Each row is a point on a tangle of strands that fork and nearly touch. The rows are in no order.
Two points are linked if the straight distance between their rows is under 88.5.
K389: [-21 -21 1 -22 19 -6 -16 -19 15 21 14 -6 5 26 0 5 -8 38 14 -3 36 8 -13 -24 -12 26 -7 -4 -6 -24 0 -8 -41 12 1 5 15 12 -19 17 -2 1 -22 9 -9 9 7 14 27 -12 -6 14 -6 -16]
K835: [-6 3 -1 6 0 21 26 5 -12 -11 9 -16 -3 -16 4 12 -15 -35 1 15 1 16 -4 6 -2 -22 2 -4 15 3 -23 -7 27 -7 -1 -11 0 -7 30 -10 -5 -1 24 -23 25 -33 -16 -10 -17 13 -16 4 1 12]
K712: [10 -5 -13 -12 -29 -23 -17 -28 -22 -18 -36 0 12 -7 26 -12 15 -20 -4 -22 -3 -19 16 32 -10 6 -23 16 -8 -10 28 -5 -14 18 -31 22 -30 29 -4 16 22 5 -3 26 -20 13 24 3 6 -1 32 -7 -6 -18]
K811: [-17 8 35 15 10 8 11 19 -10 -28 24 2 -22 -3 -11 -2 -18 -4 -15 6 -9 26 -11 -13 -4 6 26 -14 0 18 -23 17 18 -38 1 -30 25 -27 11 -2 -15 -4 19 -17 -8 -24 -18 7 -27 0 -16 -6 20 13]
K720: [16 1 -7 -9 -28 3 -15 -18 -7 -6 -22 -8 1 -7 8 1 7 -11 10 -5 -5 -19 17 18 -12 -9 -29 20 -1 -18 15 -4 3 33 -20 22 -30 21 7 6 32 -6 4 19 6 6 24 -9 1 1 13 -3 -28 -17]
K357: [7 19 23 -5 32 23 22 -1 13 13 8 -42 -15 -10 -45 13 -12 -9 -17 0 -5 -14 5 -7 14 -29 8 -6 23 16 -20 -1 12 -3 8 -8 3 -5 19 -31 2 -21 6 -4 35 -8 -16 -5 3 4 -45 10 -11 0]
K592: [-11 -13 -25 -13 -22 14 15 -18 16 6 12 9 12 -9 17 12 -5 -17 -9 14 12 2 -10 -6 -15 -6 -2 -15 16 -27 -30 10 9 26 -16 13 0 -12 -3 -1 -3 16 26 -9 9 -15 4 -15 5 0 -21 6 -4 -8]
K121: [-6 16 23 -3 14 -11 5 9 -26 -1 -22 1 13 22 -15 -14 12 18 7 0 -26 -25 13 21 -3 3 -3 22 -1 17 -1 -6 3 10 9 -20 -8 17 -5 -2 5 -15 -20 21 5 31 -13 13 -10 -5 16 -4 -42 -14]
K280: [47 26 17 -12 11 -3 31 -4 34 -30 6 4 -9 15 -24 -24 5 -26 -9 3 -28 22 26 9 5 17 1 -4 18 -10 -15 20 -20 -36 14 22 29 -40 7 8 11 9 -1 -1 -2 -43 -19 12 17 28 4 7 -16 -31]
K572: [-21 3 10 -5 5 -23 -6 16 -5 -7 -17 41 19 6 15 1 14 4 12 8 6 10 3 9 -1 31 13 -5 -21 9 -38 17 13 8 6 -13 13 -14 -8 24 5 17 10 -10 7 26 -14 11 -5 -28 14 -31 -16 -8]
K260: [-27 3 -11 11 19 13 23 11 -19 -15 4 -11 0 -13 -10 21 -5 -30 3 13 5 18 6 13 -13 -18 13 -6 13 7 -23 -8 26 -5 -5 -8 -5 -13 33 -13 -12 -7 24 -40 25 -18 -26 -22 -23 9 8 -2 -14 18]
K474: [-18 -35 6 -21 5 -23 -17 -19 7 2 5 8 23 23 8 1 7 30 31 -4 37 -8 -20 6 -5 22 9 6 -16 -8 34 -23 -32 15 6 1 -13 36 -7 21 6 -9 -15 23 -14 32 13 5 16 -7 12 -4 13 -10]
K554: [-25 -4 15 -18 43 -18 0 2 17 -1 18 0 -6 18 -31 4 -2 34 3 -4 2 6 14 -21 -7 22 4 -4 -4 8 -26 6 -31 -6 17 -11 38 -17 -20 -10 8 -7 -18 12 -12 20 -11 22 14 -29 -1 10 -27 -13]
K519: [1 -22 -4 2 -23 7 -7 -6 20 7 27 17 -13 -13 32 2 -23 -3 -1 15 29 26 -28 -21 -12 4 17 -21 -3 -7 -11 5 -1 4 -4 -1 17 -8 -12 23 -25 21 26 -8 -14 -22 2 -2 -5 -13 -18 1 20 5]
K896: [-3 -8 -13 -14 -24 4 17 -14 23 0 -2 39 21 -2 23 16 -3 -13 -9 18 15 13 5 0 -17 8 1 -7 -1 -32 -50 27 -9 31 -14 8 10 -16 1 15 4 22 12 -5 3 -8 14 0 18 -10 -5 3 -13 -24]
K447: [28 18 20 27 1 1 14 20 -20 -3 -18 3 -13 7 10 -23 -8 4 -11 -9 -34 8 -12 -15 17 -17 3 11 -2 22 10 12 5 -29 4 -29 3 1 -1 -2 -8 -10 -4 -17 0 1 -16 26 -17 19 -8 -14 14 17]
K612: [-41 -13 -15 -19 31 6 -10 30 -3 13 11 9 13 -10 -3 14 13 24 9 16 -3 5 -3 -5 -20 10 18 -19 -10 13 0 -3 30 12 20 8 2 -10 7 -14 -7 7 26 -28 10 11 -23 -29 -16 -26 16 -8 -3 23]
K645: [-16 8 -10 -11 5 27 -18 -5 23 25 11 -21 6 4 -41 18 -1 26 15 10 21 -35 7 -11 -9 -22 -17 -7 5 8 -5 -20 22 21 15 -1 -22 1 11 -20 7 -1 -3 5 26 15 9 -36 9 -15 -18 18 -21 -8]
K703: [-8 -6 -6 -5 -12 -16 0 2 -15 -22 -26 28 34 15 20 1 11 5 9 3 7 -13 10 41 6 16 6 16 -30 9 7 0 6 22 -12 4 -27 21 2 23 18 -5 5 16 -8 40 4 12 2 -13 33 -21 3 -16]
K180: [-17 -13 0 7 -16 21 9 3 6 -13 36 17 -5 -10 31 -1 -16 -10 -12 22 25 27 -14 -9 -15 2 16 -23 7 -5 -28 13 2 -1 -19 -16 25 -19 10 16 -26 19 29 -21 -14 -35 -5 -10 -9 -6 -11 13 16 0]
K652: [-11 22 31 -8 26 -8 13 11 -6 -7 -10 -3 -2 16 -34 1 4 3 3 -6 -23 -17 18 8 1 -12 -11 20 9 19 -21 10 7 4 10 -16 3 5 17 -12 19 -13 -13 20 21 19 -14 16 -5 3 -4 -2 -48 -10]
K947: [-33 -25 -6 -4 20 -12 -28 23 5 10 0 18 22 2 6 17 15 35 19 9 17 0 11 17 7 15 14 -5 -25 18 33 -1 12 1 28 4 -6 6 3 -15 8 -3 8 -4 -12 39 -4 -19 -15 -21 16 -5 25 23]
K490: [-24 5 0 -6 21 9 -12 28 -11 13 -7 -1 -2 -11 -14 10 16 17 8 12 -8 -3 4 2 -13 -7 10 -6 -8 30 19 -11 33 -1 32 0 -10 -1 4 -28 -6 1 10 -18 9 13 -16 -23 -27 -15 12 -12 -3 28]
K939: [-17 -2 16 -9 10 14 13 -14 21 -13 37 12 -3 -7 -28 13 -12 9 -16 -1 5 14 -9 -26 -8 22 6 -23 18 6 -43 9 -8 -14 -1 -5 38 -42 -9 -20 -9 -14 16 -3 5 -14 -12 3 5 -18 -33 8 10 -4]
K989: [28 1 -2 3 16 -9 11 5 3 10 6 -19 -23 14 -1 -15 -18 7 -10 -25 -34 0 -3 -33 3 -10 -6 10 10 -3 -2 9 -28 -21 -7 -2 23 -4 -19 6 -12 -10 -19 4 -7 -11 -5 24 5 19 -14 11 6 -5]
K255: [-20 -15 9 -15 32 -12 -1 -11 9 9 25 -9 6 26 -18 6 -2 38 11 -7 6 3 0 -21 -5 28 -1 6 -13 -14 -6 -7 -44 2 5 -13 27 6 -29 6 -8 -3 -39 16 0 14 9 25 22 -5 1 8 -14 -16]
K122: [-45 -15 3 -9 20 13 8 0 24 6 37 9 -8 -9 -6 20 -11 22 -13 11 18 17 -11 -28 -17 29 12 -26 5 -8 -43 13 8 -8 7 -21 30 -22 -5 -8 -18 -3 18 -12 -11 -2 -8 0 -6 -26 -16 2 12 5]
K710: [10 10 -2 4 7 29 9 1 6 24 8 -34 -20 -8 -23 9 -9 -4 -7 3 -1 -24 -4 -19 -4 -30 -4 1 16 12 -1 -18 13 -2 7 -2 -9 9 14 -26 -3 -11 3 -5 24 -7 -5 -11 4 8 -43 12 0 11]
K419: [9 -10 -15 -11 -26 -18 -7 -15 -17 -25 -19 17 28 2 24 -12 11 -11 8 -15 8 -15 15 38 -4 19 -11 17 -16 -8 24 -9 -3 21 -19 5 -32 26 8 28 15 -2 -6 23 -17 23 13 12 13 -11 39 -21 3 -23]
K319: [15 18 17 11 -14 1 -10 -28 1 -8 12 -24 -29 -18 7 -5 -28 -45 -36 -12 1 -4 -1 -12 17 -15 3 -12 33 -11 -7 16 -20 -17 -24 -3 37 -16 36 -10 -17 4 16 9 0 -54 1 -1 -12 31 -35 20 6 10]
K377: [14 -8 0 -8 7 -12 -9 -21 -9 19 -6 -35 -9 10 4 -10 9 -8 4 -20 -22 -8 17 -18 1 -1 -19 2 10 -27 15 2 -34 -5 -12 10 10 18 -23 0 -15 11 -31 24 -8 -13 24 12 4 24 8 23 -9 -4]
K26: [16 3 3 -7 -16 9 2 -28 19 7 21 -20 -21 -4 2 2 -24 -28 -31 -7 0 -8 -5 -21 -3 -12 -11 -3 32 -23 -14 11 -17 -3 -19 14 30 -21 8 -6 -22 5 14 17 1 -30 -6 1 3 17 -36 21 6 -2]
K902: [-14 13 14 14 9 9 -2 22 -24 5 -24 5 4 5 -8 3 20 13 0 1 -19 -12 2 9 4 -14 5 -1 -5 33 17 0 25 -3 21 -1 -11 -3 6 -22 2 -13 8 -17 21 19 -11 0 -17 -6 3 -15 -9 10]
K163: [17 -21 -6 -8 -2 -26 -26 -20 -13 15 -8 5 4 17 41 -26 12 -18 9 -22 12 7 -1 -4 15 30 -1 -9 -7 -21 30 -2 -44 -8 -16 3 2 21 -34 36 -26 20 -21 23 -15 2 23 20 13 21 38 -1 16 0]
K941: [-4 19 10 -2 1 -1 36 7 -1 -17 -4 36 15 -1 -8 7 -2 -13 -7 14 -14 23 11 6 -3 4 -1 -9 4 -2 -55 26 13 8 1 -7 12 -26 18 -3 18 18 3 -6 15 -13 -8 17 3 8 -9 -16 -27 -15]
K618: [-24 -7 -1 4 10 -12 -20 11 -7 -10 -13 25 24 9 0 13 18 24 20 5 16 -16 5 26 11 15 6 11 -24 17 23 3 17 7 13 1 -24 16 0 3 12 -12 0 2 -12 46 -6 -6 -4 -31 25 -10 2 -6]
K660: [-28 -7 14 14 -5 15 14 5 3 -22 42 6 -20 -7 9 -2 -19 -10 -20 16 10 29 -17 -14 -11 -1 16 -14 -2 11 -27 13 9 -27 -9 -30 25 -22 12 6 -21 2 29 -25 -13 -31 -9 -4 -19 0 -14 7 16 10]
K930: [17 -1 14 -19 11 -3 6 -8 -2 12 6 -34 10 13 -26 -9 6 18 9 -13 -19 -25 15 3 -11 -3 -18 22 1 -8 21 -17 -20 8 14 -9 -4 37 -15 -5 -1 0 -51 20 9 3 19 13 7 14 11 19 -34 -16]
K127: [36 27 9 24 -8 1 5 14 -22 -3 -35 14 -5 4 20 -26 8 -18 -11 -8 -33 1 -9 4 25 -23 5 18 5 26 24 2 14 -28 4 -21 -21 3 -3 -4 2 -10 2 -22 -1 4 -18 27 -20 17 9 -28 14 17]
K409: [26 -7 -12 18 -19 -15 -18 -1 -4 -3 -26 28 2 -3 40 -17 12 -17 -2 -18 5 -5 -6 14 15 -1 3 7 -13 -3 27 3 0 -2 -10 12 -26 11 -11 28 1 13 13 0 -22 15 11 15 3 -8 26 -22 29 8]
K839: [12 -15 -13 1 -5 -32 -23 -14 -7 1 -14 23 1 6 45 -18 8 -19 6 -26 19 1 -8 9 15 19 4 3 -9 -4 45 -6 -32 -7 -13 2 -27 24 -24 42 -13 17 -2 6 -31 18 5 17 19 1 32 -19 31 7]
K738: [9 -5 -43 27 -23 -7 13 22 -22 -13 5 17 1 -38 19 7 0 -10 -16 -5 17 17 -4 17 -2 -18 16 7 -9 3 43 -12 23 -6 -13 15 -26 2 19 -5 13 9 12 -11 -25 -3 6 -23 -19 10 26 -16 46 37]
K788: [-30 -1 10 -8 9 -14 -2 7 4 0 -7 19 13 13 -5 9 6 13 12 8 6 -2 5 1 -12 21 -3 3 -15 -1 -26 15 -5 26 0 -8 11 0 -9 9 12 5 -4 10 6 27 -4 10 -2 -20 2 -9 -29 -19]
K77: [17 -9 3 -11 -5 -10 -19 -19 -21 15 -4 -4 14 10 30 -21 18 3 12 -25 -8 -8 -3 8 17 34 -6 8 -10 -18 45 -8 -41 7 -6 -3 -3 35 -23 10 -23 5 -34 20 -8 16 27 13 17 16 30 4 11 6]
K602: [5 -7 -47 31 -38 -10 -4 2 -15 -19 -4 12 -3 -46 30 4 -7 -21 -12 -2 14 11 -1 17 1 -10 20 -5 1 -13 39 -8 21 -6 -18 33 -23 -1 9 8 -3 23 24 -3 -24 -17 12 -27 -16 7 17 -10 36 34]
K672: [7 -1 14 8 4 -13 0 28 -2 5 -8 38 -12 6 22 -23 -1 8 -1 -1 10 28 -19 -5 20 10 15 -8 -9 10 0 15 -11 -24 5 -32 13 -5 -23 38 -14 5 -5 -13 -11 21 -21 26 -5 -5 7 -36 22 -1]
K846: [-8 -15 -28 -8 -22 16 4 -10 5 8 11 -3 7 -13 11 16 -7 -2 1 15 23 -4 -17 4 -12 -7 -3 -17 -8 -19 -12 -6 17 13 -8 26 -11 0 0 3 -3 2 25 -13 10 -14 11 -30 5 -6 -12 7 8 5]
K232: [12 -5 6 12 10 -4 2 7 -5 8 -3 15 -12 20 18 -17 -4 14 12 -5 3 23 -21 -22 8 7 7 -2 -16 4 14 4 -32 -24 -4 -15 13 5 -28 24 -15 1 -12 -7 -7 13 -9 23 7 -3 8 -15 16 -2]
K675: [22 -11 13 -25 6 -8 16 -1 -6 6 18 -28 24 19 -8 -6 7 20 12 -11 -27 -12 20 10 4 30 -9 17 -3 -12 15 -2 -12 5 16 -10 14 35 -22 -6 -16 1 -56 29 4 14 21 25 6 27 16 20 -18 -20]
K880: [0 4 12 -11 15 10 16 -26 32 0 36 1 -3 9 -22 4 -13 15 -19 -3 11 13 -10 -27 -8 8 -5 -10 15 -5 -36 5 -30 -9 -3 10 32 -33 -20 -14 -4 -14 -3 1 -6 -8 -10 11 22 -15 -29 20 8 -14]
K705: [10 11 -15 27 -6 12 16 21 -26 -23 -17 -4 4 -19 2 2 10 -22 3 8 -10 12 -9 22 1 -19 14 2 -3 28 27 -18 36 -9 -4 9 -23 1 16 -18 9 -16 15 -27 17 -14 -11 -12 -31 11 18 -23 24 26]
K100: [-14 -24 -1 -5 3 -8 -20 -6 10 17 -8 -1 2 19 10 7 -1 27 25 -3 29 0 -23 -14 -7 8 -3 -1 -14 -13 14 -13 -29 7 1 7 -7 21 -21 19 0 5 -11 3 -13 18 9 6 17 -14 -1 5 4 -8]
K487: [6 -1 -10 27 -35 -4 -29 -17 3 5 7 -5 -29 -29 25 -18 -20 -12 -13 5 19 7 -22 -25 3 -1 5 -17 2 -16 21 7 7 -11 -20 15 5 0 -9 18 -31 14 26 7 -24 -29 8 -13 -7 6 -18 12 23 32]
K780: [-6 -6 -31 26 0 -8 12 27 -23 -16 -1 12 4 -34 -3 5 8 -9 -15 6 11 12 -9 21 -8 -15 18 3 -8 23 43 -21 21 -14 -8 11 -16 -6 19 -21 11 -12 22 -17 -15 0 -10 -25 -30 3 30 -14 44 40]
K626: [-17 -15 -28 -6 -14 13 -25 1 19 14 5 -13 14 -11 -11 25 9 31 10 11 39 -3 -7 -3 4 -7 -6 -11 -17 -7 17 -18 14 11 15 28 -21 16 2 -11 11 1 -4 1 -7 24 20 -44 19 -21 -6 15 33 6]
K655: [-3 16 -6 -3 -17 6 14 11 -25 -14 -19 9 21 -13 -1 9 8 -21 11 13 -8 5 14 35 0 -15 5 3 -5 -1 -27 6 29 23 -10 13 -21 -1 24 -10 23 6 15 -17 41 7 1 3 -9 0 19 -26 -27 -1]
K421: [12 11 11 22 -20 10 -12 -10 -14 -3 3 -33 -40 -25 24 -5 -21 -42 -18 -3 -3 -6 -1 -12 17 -19 0 -5 24 -5 2 1 10 -11 -13 -4 11 -2 27 -7 -17 3 27 -14 5 -51 -4 -6 -18 31 -28 19 8 22]
K991: [30 15 15 29 -15 12 8 22 -28 -11 -20 -9 -7 -17 17 -13 -1 -33 -6 4 -17 9 -12 22 22 -25 11 8 4 33 11 -8 37 -17 0 -19 -16 4 20 -10 -4 -11 12 -30 12 -21 -22 14 -30 26 6 -27 14 21]
K506: [-13 8 17 1 -1 -14 1 22 6 -7 -12 45 5 7 25 -17 9 -6 -3 14 9 30 -9 -1 9 22 19 -10 -17 8 -30 27 8 -8 5 -26 21 -25 -17 27 1 21 6 -9 -2 10 -21 13 -6 -16 17 -35 9 -5]
K889: [-16 17 -6 -9 -2 5 28 7 -21 -18 -16 26 29 -8 -4 19 6 -24 4 15 -11 18 15 23 -2 -9 9 -17 2 -11 -53 13 29 11 -6 -7 2 -15 33 -14 15 19 16 -22 34 -13 -7 -4 -8 3 14 -19 -35 -1]
K744: [-3 -20 8 -23 6 -10 12 -6 0 9 22 -4 14 25 -8 -6 -1 18 14 -2 -4 3 4 6 -14 33 -2 3 -9 -16 -9 -6 -29 15 11 -13 21 15 -28 10 -11 7 -51 30 0 10 14 30 12 10 20 14 -17 -32]
K819: [46 30 23 -10 14 -1 31 -13 28 -18 11 -7 -8 3 -33 -23 -10 -26 -15 -11 -30 22 7 -2 16 6 6 4 35 2 -10 10 -17 -36 4 7 33 -29 18 -5 9 -7 16 -1 5 -42 -16 13 1 29 -21 14 -15 -19]
K303: [-1 6 -4 -12 -19 -18 19 -4 23 -4 -8 25 17 15 16 0 0 -14 -1 11 1 14 19 13 -21 13 -14 -2 0 -33 -46 26 -23 23 -14 8 20 -20 -4 25 13 24 -5 8 -13 -5 10 11 23 2 8 5 -37 -38]
K72: [17 6 -16 -5 -32 11 -1 -4 -21 -20 -26 0 7 -8 11 5 11 -10 15 3 -10 -9 15 34 9 -20 -6 20 1 -4 5 -1 23 27 -9 19 -44 15 23 -8 31 1 12 2 22 12 10 0 -2 -8 13 -20 -18 -8]
K289: [-10 -25 -42 -2 -22 10 -15 -4 21 16 13 -9 2 -21 5 13 -7 8 3 15 30 -4 -17 -6 -7 -3 -2 -8 -5 -19 7 -20 16 15 0 37 -20 4 1 -4 -6 -1 13 1 -16 -6 14 -50 13 -4 -4 15 39 24]
K290: [-40 -17 7 -18 24 3 -5 20 8 7 14 17 -2 -10 -3 19 3 19 6 9 0 8 2 -16 -10 27 10 -20 -7 13 -28 6 23 7 29 -15 26 -23 -6 -4 -4 7 17 -20 1 11 -14 -2 -11 -35 -6 -7 -8 6]
K177: [26 0 -7 -2 7 -13 8 -5 8 4 -5 -23 -22 11 0 -7 -9 -17 -16 -15 -22 -4 13 -16 -4 -6 -19 -2 18 -21 -11 9 -33 -10 -10 19 14 -3 -13 3 -5 0 -21 17 -7 -19 11 14 7 28 -9 23 -18 -18]
K379: [33 21 12 -6 22 4 22 -5 12 -8 21 -20 -17 6 -25 -9 -21 1 -15 -12 -31 4 -4 -24 10 -5 4 12 16 5 -12 9 -24 -30 5 1 34 -29 -3 -13 8 -20 -2 5 2 -22 -12 10 6 19 -25 11 4 -4]
K361: [-19 2 8 0 0 11 7 3 5 8 -7 -2 3 2 -8 8 3 11 3 10 0 -3 -4 -1 -14 -12 -5 -7 0 6 -22 6 5 15 10 2 -4 -1 0 -13 13 4 3 2 19 9 1 2 -2 -16 -7 7 -15 -12]
K695: [6 11 -19 12 -3 31 -4 2 14 21 6 -29 -13 -12 -23 13 2 8 -2 13 6 -24 -14 -15 2 -24 -8 -3 10 3 16 -34 19 2 11 8 -26 12 12 -20 -4 -20 -5 -8 21 -12 9 -34 4 7 -22 23 20 13]
K676: [17 8 -10 22 -1 16 -33 4 4 7 -4 -20 -3 -6 -25 7 26 16 3 -6 -1 -25 -5 1 14 -31 -9 15 -7 5 51 -26 15 0 13 7 -40 19 -2 -13 24 -16 -19 -5 -5 19 21 -31 1 -6 -7 16 27 2]
K353: [13 1 -25 23 -2 22 -32 -5 16 22 -3 -25 -20 -17 -17 8 12 8 1 0 6 -24 -14 -10 16 -26 -10 9 6 -1 48 -35 16 -3 10 23 -35 9 3 -18 0 -20 -11 -2 -9 -2 17 -47 3 13 -24 31 39 29]
K937: [-5 0 -12 -8 -7 29 -13 -13 8 14 3 -27 13 1 -32 17 5 16 24 8 14 -29 17 13 -7 -29 -23 6 0 5 8 -24 19 24 6 -3 -38 13 14 -17 28 -7 -8 16 26 11 19 -44 12 -14 -2 19 -30 -14]
K722: [13 12 0 12 -22 8 3 -11 -7 -4 -5 -20 -14 -29 18 0 -26 -36 -7 7 -10 -3 -1 -3 3 -20 -5 -1 14 -8 -7 -6 20 0 -9 -6 -6 -8 26 -8 -6 5 20 -7 13 -38 -3 7 -13 19 -20 -7 1 12]
K120: [37 12 -4 17 -19 -8 -3 10 -16 -9 -32 17 -5 5 31 -22 9 -19 -7 -10 -10 -2 -5 17 18 -11 -3 11 -9 10 15 8 9 -11 -15 -6 -20 4 -7 19 0 4 5 -6 -14 6 -3 23 -7 10 21 -22 14 6]
K481: [17 4 -13 3 -12 25 -29 -13 11 0 -4 -26 -3 -10 -30 22 16 11 15 -1 10 -30 6 12 4 -33 -21 17 -1 2 35 -29 15 14 7 15 -47 15 13 -13 31 -10 -14 7 6 11 23 -47 7 -13 -14 14 -1 -4]
K424: [20 20 8 -10 -1 -9 38 4 24 -23 -4 18 1 13 -11 -9 -10 -25 -17 3 -18 23 15 3 -4 10 -8 -4 10 -10 -38 24 -8 -4 -2 5 25 -30 9 1 19 11 -3 7 -8 -25 -13 18 15 12 -11 0 -13 -24]
K764: [6 10 25 20 14 8 14 23 -11 -7 2 -2 -20 -1 -7 -12 -10 3 -16 -7 -28 18 -16 -13 3 -8 20 -6 5 22 -8 8 20 -26 7 -34 11 -12 -3 -8 -16 -14 0 -12 4 -10 -17 18 -19 10 -27 -16 24 15]
K571: [-7 18 24 -6 34 5 17 8 9 10 5 -22 -1 3 -55 11 -7 1 -8 -6 -16 -15 21 1 7 -21 3 -4 22 30 -19 8 12 4 10 -4 6 -9 19 -29 26 -11 -4 9 26 6 -12 -1 1 -5 -22 0 -39 -2]
K849: [-25 5 23 -10 35 -20 4 6 1 -1 5 19 -22 10 -11 5 -5 30 4 -6 -10 9 9 -21 3 29 8 -6 -12 15 -25 11 -13 -17 15 -21 30 -26 -21 4 7 -9 -13 -3 -10 24 -17 27 5 -31 -6 -4 -10 -5]
K308: [-20 -23 -17 1 5 -5 -35 5 21 11 0 1 14 3 -12 23 13 37 23 7 36 -7 -10 1 9 2 -4 -7 -29 6 32 -20 3 4 25 7 -15 15 5 -18 13 -6 -4 4 -15 33 14 -35 9 -24 1 9 30 14]
K993: [7 13 -2 -16 -18 -19 17 -1 13 -8 -19 12 14 11 4 0 -1 -26 5 9 -9 -1 25 18 -24 9 -23 20 7 -25 -33 13 -6 23 -6 8 12 -1 5 18 19 17 -5 12 -3 -6 9 15 15 15 17 2 -45 -34]
K751: [13 2 7 -6 9 5 -1 -7 0 24 -6 -34 -9 18 -23 5 -8 10 6 -9 -6 -28 10 -7 -13 -27 -19 19 4 -3 9 -9 -10 10 4 6 -11 22 4 -4 8 -11 -23 9 5 4 13 4 17 0 -8 18 -34 -7]
K668: [-18 4 2 15 3 -5 -10 26 -23 -9 -25 19 29 3 4 4 24 15 14 6 -14 -13 8 34 5 6 3 0 -18 33 21 8 26 11 11 8 -31 -1 10 -15 8 -10 8 -9 0 43 -12 -7 -20 -25 28 -25 -3 5]
K275: [15 -5 1 -12 -11 -11 -14 -29 -27 17 -14 -26 8 4 10 -28 19 -5 6 -20 -20 -19 17 4 -3 15 -19 7 3 -24 35 -2 -28 4 -5 5 -3 38 -26 5 -22 7 -39 30 -4 -4 33 11 11 20 26 16 -7 -5]
K453: [-14 0 22 -3 26 -24 8 3 -24 3 -16 11 9 25 1 -15 7 28 12 -3 -9 -9 8 17 9 30 6 16 -12 13 7 -5 -19 2 6 -33 5 11 -16 13 -12 -11 -26 16 -6 31 -20 24 -3 -10 27 -17 -24 -17]
K960: [-3 6 -3 25 -25 18 -30 -9 -9 11 14 -15 -42 -23 25 -16 -15 -21 -14 5 12 -8 -11 -26 9 -6 -2 -11 16 -5 12 -7 18 -13 -14 2 8 -2 7 -1 -33 6 22 -11 -9 -44 8 -24 -11 19 -26 22 21 34]
K955: [-6 1 6 -16 1 -1 7 -6 13 17 8 -14 2 16 -20 8 -2 5 1 1 3 -15 4 -8 -13 -16 -19 13 8 -4 -16 8 -9 21 -6 13 -3 2 1 -10 15 -7 -10 16 7 1 6 4 23 -1 -14 12 -33 -18]
K425: [10 -15 -29 20 -39 -3 -25 -7 2 -5 -5 -1 -13 -25 22 1 -6 -18 -5 -6 8 -1 -5 0 7 -4 5 -11 -1 -4 21 6 16 3 -10 28 -18 2 -8 14 -10 14 24 -1 -13 -19 19 -16 -7 3 1 -4 35 25]
K731: [-15 -7 18 0 31 -10 -4 6 -17 7 -11 13 3 28 2 -10 8 30 15 -8 -6 -6 -10 -12 15 18 9 7 -16 5 22 -5 -30 -8 8 -32 3 14 -22 8 -13 -10 -20 -7 -5 30 -8 18 2 -3 15 -14 -1 -7]
K461: [20 -8 0 -16 16 0 1 -21 38 -2 39 -14 -1 19 -29 -3 -9 12 -15 -12 -4 13 -3 -28 -3 7 -11 2 17 -17 -26 10 -51 -19 -7 20 41 -25 -20 2 -18 -13 -12 8 -16 -24 -3 9 30 10 -15 27 4 -9]

A fork is a point with three links, a tip a point with one. Leave the first point through the second and follow the links. Name the first fork or tip that comes.
K991; K705 => K421
K357; K571 => K255
K127; K447 => K519
K668; K902 => K461
K275; K77 => K127
K77; K275 => K618
K572; K506 => K645
K947; K308 => K993

Follow the links from the first point to the second, and from the first to the third. Name the last point that the two ways share.
K461; K819; K993 => K618
K660; K705; K989 => K127
K939; K993; K889 => K618
K260; K180; K275 => K127

Name the points in between on the shortest way along the links from the first point to the second, in order.
K731; K744 => K232, K672, K506, K572, K788, K361, K955, K751, K930, K675
K626; K275 => K308, K947, K618, K703, K419, K712, K720, K72, K655, K889, K941, K424, K280, K819, K379, K989, K177, K377
K993; K490 => K303, K896, K592, K846, K289, K626, K308, K947, K618, K668, K902
K260; K738 => K835, K722, K421, K960, K487, K425, K602
K660; K819 => K811, K764, K447, K127, K120, K409, K839, K163, K77, K275, K377, K177, K989, K379
